Each row is a point on a tangle of strands that fork, close into loops and nearly touch. The rows are in no order.
(in the rows, 128 means zero)
Two points are linked if the straight distance between their rows is under 108. Some points are linked to none.
q_282: [151 101  69  84 139 127 118 175 139 158 165 106 101 122 212 156 115 178
 138 130 131 133]
q_485: [133 126 168 150 156  88 124  92 124  84  75 147 131  94  62 150 135  87
 112 132 145 115]
q_391: [170 138  68  96  51 158 159 167 127 142 113 114 110 164 138 130 153 189
 148 108 143 132]
q_234: [161 167 178 104 174 179 117  94 124 194 110 137 142  88 133 171 106 138
 135 144 152 152]
q_338: [ 63 102 148 148 110 108 183 106  96 122 178 142 151 125 114 122 114  84
  96 177 139  94]
q_145: [121 133 149 103 172 154  85  90 138 157 124 125 137  80 157 170  85 122
 109 129 132 160]
q_11: [100 126 166 136 164  83 155  83  93 128 172 106 136 126  74 126  98 136
 139  99 113 118]
q_283: [ 84 141 155 158 137  92 121  96 127 100 119 154 169  98  63 153 127  85
  96 136 135 103]
q_260: [197 111 149 130 138 145 158 119 136 194 134 120  96 110 126 146 128 192
 156  80 106 146]
q_204: [127 173 166 100 119 159 171 143  74 134 155  83 132 167 116 143 157 126
 125 106 172  94]
q_939: [119 123  84 129 133  88 124 139 137  96 182 144 109 141 124 108 149 174
 142  73  85 140]
q_800: [112 147  93 131 122 101  95 176 137 132 151 157  99 127 142 141 136 164
 129  44  85 150]
q_323: [ 95 146  79 121 102 107  90 206 151 107 126 135 119 147 150 113 133 147
 111  85 124 164]
q_459: [178 125 149 103 128 179 106 129 160 157  90 146  99  93 116 100 118 138
 155 104 147 183]
q_720: [106 159 101 152 131 138  99 112 102 100 129 123 209 159 133 137 142  74
 110 177 125 117]
q_139: [106 163 179 147 128 202 115 112 162 103 114 153 124 136 107  90 102  99
 146 152  96 159]
q_100: [170 140 163  98 142 144 178 117  84 164 135  92 125 153 134 141 151 156
 139 126 168  79]
q_326: [115  94  66 113 126  64 116 216 131 110 149 114 112 117 140 125  92 124
  78 121 136 137]
q_4: [167  99  21 128  99  78 112 171 114 118 174  83 126 158 199 141 156 152
 143 134 116 115]
q_194: [ 95  86 132 128  93 137 141 106 207 135 116 183  89 108 158 111 122 137
 120 106  91 160]
q_871: [110 163 142 139 107 143 102 108 125  88  78 135 176 135 122 141 168  82
 112 169 162 128]
q_700: [173 142 118 127  83 178 149  88 150 148 121 159 129 148 143 124 176 175
 163 107 116 128]
q_959: [195 110 127 109  82  97 155 143 118 142  68  93 105 133 153 127 161 152
 121 111 154 101]
q_74: [115 109 115 106 168  99 108 109 100 150 182  94 131 102 175 155  95 165
 126 115 121 143]
q_484: [128 142 156 160 168  89  93  90  98 138 117 102 149 102  69 171  99 106
 126  94 103 142]
q_337: [101  64 111 106 143 139 105 115 173  82 107 138  95  56 143 123 102 128
 128 145 151 148]
q_312: [163 123 158 146 124 122  78 124 141 133  63 141 122 116  69 102 149 117
 153 102 116 146]
q_748: [136 134 144 108 116 121  91  97 129 115  78 140 144 131 112 124 163 124
 140 130 146 137]
q_239: [197 110  46 113  64 170 161 159 140 155 119 110 120 154 189 152 137 191
 151 133 165 134]
q_756: [119  67 121 112 143 106 123  70 147  95 127 124 113  94 146 100 119 142
 140 147 135 142]
q_579: [158 121  93  87 141 135 118 199 141 165 150  87 107 128 173 113  78 176
 136 103 147 150]
q_942: [144 138 167 138 128 180 141 103 134 146  65 154 122 170 127 115 178 108
 145 148 127 100]
q_980: [109 116  97 132 141 113  61 158 153 123 119 120 130  56 116 125  92 119
 122 124 141 203]
q_996: [109 123 173 135 144 200 138 116 146 131  61 133 144 163 163 132 149  86
 117 171 157 103]
q_308: [113 151 126 145 157 139 103 149 100 119 121 108 136  93  72 164  93  75
  91 145 131 128]
q_566: [154 127 157 155 167 118 130  97  94 153  97 112 142 147 131 138 130 123
 144 144 120 101]
q_216: [ 92 167 142 161 111 129 128 125 146  66 135 181 147 111  51  92 132  94
  99 143 113 156]
q_317: [125 134 138 146  90 131 147  73 133 147 116 140 136 154 152 132 162 147
 125 115 102  95]
q_929: [180 101  37 113  98 134 123 170 142 129 150 115 113 138 215 139 157 190
 150 111 143 109]
q_507: [199 131 190 103 159 124 111 131 113 155  49 101 110  89 122 156 128 134
 122 127 181 108]
q_938: [105  99  72  96 150  66 118 219 142  72 185 129 104  99 135 107 103 159
 116 111 140 112]
q_274: [ 84 102 174 156 121 124 205 148  90 125 187 128 124 158 107 110 128  60
 105 164 118  85]
q_203: [ 72 165 176 153 152 115 154 108  98 152 177 117 171 160 123 157 124  76
 119 122 110  89]
q_35: [112 119 107 135 145 154 121  99 106 134 160 119 163 164 137  60 123  90
 156 177 115 146]
q_210: [146 103 118 129 149 127 137 106 111 141 178 108 118 133 144 133 104 169
 141 109  92 131]
q_817: [108 101 124 112 126 159  95  91 147 106  71 152 123  75 114 116  88 104
 113 161 147 161]
q_525: [ 64 107 166 155 123 121 153  84 173 120  92 188 151 142 135 154 119  71
  95 176 110 111]
q_656: [180 167 218 137 209 177 147  98 135 180 115 118 152 117 130 146 117 147
 155 134 133 114]
q_150: [ 95 155 113 160 126 129 117  87 105 126 178 145 222 164 122 120 118  89
 125 171  89 141]
q_630: [176 141 108 123  62 142 140 155 113 142 104 122  99 163 117 121 143 159
 146  80 107 117]
q_410: [ 89  96 121 141 128  90 170  74 115 134 184 138 145 142 144 109 123 117
 127 167 111 104]
q_540: [ 63 107  93 131 100 135 147 148 184 117 157 178  94 128 158 113 124 155
 119 123  68 148]
q_821: [175 162 139 114  94 192 165 109 148 152  87 136 126 189 137 100 191 143
 132 135 139 109]
q_335: [191 133 110 137  69  94 150 158  92 131  80 110 110 174 119 155 167 137
 138 101 118 100]
q_738: [ 99 126 133 110 130 153  93 163 146 112  91 117 105  67 101 130  56 105
 111 141 151 168]
q_157: [124 179 124 112 106 144 133 144  78 149 189  97 146 170 144 141 164 136
 136 105 120 118]
q_894: [167 144 172 122 131  96 107 102 129 134  83 141 151 109 126 155 178 160
 124 104 143 113]
q_71: [114 132  79 116 151 137  61 189 138  85 141 127 122  91 105 117 105 145
 143  99 148 181]
q_785: [ 78 184 147 159 131 180 121 136 148  85  83 171 168 136  90 138 156  62
 104 145 135 134]
q_731: [ 92 132  89 124 119 107 160 105 111 123 208 121 148 162 155 110 134 124
 131 130 111 132]
q_662: [118 110 145 120 122  76 171  76  93  92 175 110 150 130  72 122 141 127
 131 128 128  93]
q_860: [133 148  37 130  78  93 118 176  81 119 160 107 151 173 188 118 146 129
 111 135 123 135]
q_591: [162 152 134 114 117 128 105 141 165 187  87 152  81 102 143 156 131 177
 138  64 133 158]
q_884: [128  94  68 124 146  97 121 191 147  86 188 128  82 111 112 103 139 181
 160  75 130 122]
q_643: [148  96 138 128 137  65 139  52 117 109 130 125 136 115 114 120 142 141
 140 146 143 111]
q_924: [ 84 115  59 125  85 147 166 164 166 124 195 135  90 158 162 113 132 137
 119 100  93 131]
q_329: [160 122 130  74 136 112 111 152 109 152 125  94  97  89 149 122 103 159
 144 104 155 134]
q_380: [ 88 111 165 159 154 122 125  76 173 133  65 143 139 108 171 186 116  78
 104 178 134 105]
q_945: [ 87 137 125 118 150 108 109 101 113  95 185 130 129 114  90 133 112 126
 120 112 120 148]
q_965: [200 138 153  98 137 118 151 143 113 160  86 101 111 128 140 153 147 163
 135 131 181  96]
q_641: [187 163 174 128 140 124 113 122 170 180  66 160 114  98 121 155 173 159
 124  83 142 150]
q_20: [112 147  80  99 112 126  88 160 151 104 145 139 132 125 129 101 120 156
 132 125 136 157]
q_553: [100 153 179 155 117 174 105 112 149  74 102 154 122 127  72 108 147  79
 134 138 113 133]
q_691: [155 123 111 101 167 129  72 119 125 154 165 108 129  95 177 162  95 159
 134 159 140 163]
q_40: [198 118 188 146 182 141 144  88 100 189 111 105 133 127 118 136 117 156
 158 144 129  99]
q_910: [ 81 162 137 164 140 100 119 140  96 108 165 142 159  98  63 166 124  72
  68 142 125 105]
q_38: [113 124 130 157  93 135 160 206 105 122 119 131 135 161 117  80 100  48
  93 191 152  97]
q_142: [117 128  87 169 150 117  95  79 123 125 164 142 187 156 117  98 110 114
 166 164  80 160]
q_248: [ 74 122 115 115 109 152 166 144 155  65 195 143 101 124 123  59 132 152
 126 111 104 132]
q_511: [125 162  65  94 108 112 118 174  83 116 186 103 143 158 155 128 141 150
 121 106 138 123]
q_690: [ 90 111  61 111  99 115 149 135 142 109 200 139 131 170 183  98 172 154
 135 114 121 103]
q_22: [130 176 169 150 161 149  84 131 106 128 119 111 137 104  96 156 108 105
 129 132 119 147]
q_133: [ 94 113 175 160 167 166 130 111 157 113  42 122 130 120 137 164 124  73
  98 174 164  96]
q_774: [ 86  84 143 131 112 128 146  76 180 124 115 175 111 138 150 121 116 107
 124 152  89 133]
q_805: [101 133 136 145 111 178 127 108 120 112 128 142 133 168 114  69 114  82
 144 190 102 137]
q_358: [176  88 128 121 131 117 176 119 105 176 160  97  89 132 116 139 116 180
 145  89 105 112]
q_497: [115 168 167 113 116 137 186 215  98 145  91  86 114 169 143 144 100 111
 116 113 155  80]
q_211: [117  90 177 146 127 125 190 153 103 120 119 106  90 142 112 114 117  77
 107 179 141  86]
q_683: [150 120 148 162 157  88  86 105 118 132 101 138 134 104  59 110  94 113
 149 116 106 155]
q_355: [166 127 121 124 104 132  95 158 175 160  92 139 108 111 132 100 141 155
 156  91 122 178]
q_767: [131  89 184 146 163  97 164 122 113  99  82 129 119 117  85 124 131  87
 115 165 147  97]

A piece is two or more points that can be reached from each other along the links. Count, over all rows, the pieces, the separate loops (a circle has one, a figure eight two, a Y none), the forks (points with three links) and the tips (points with one).
pieces: 4
loops: 2
forks: 5
tips: 9

How many points has the smallest loop of links through each point below? Write - if it is on no loop.
q_157: 13
q_738: -
q_142: 9
q_641: -
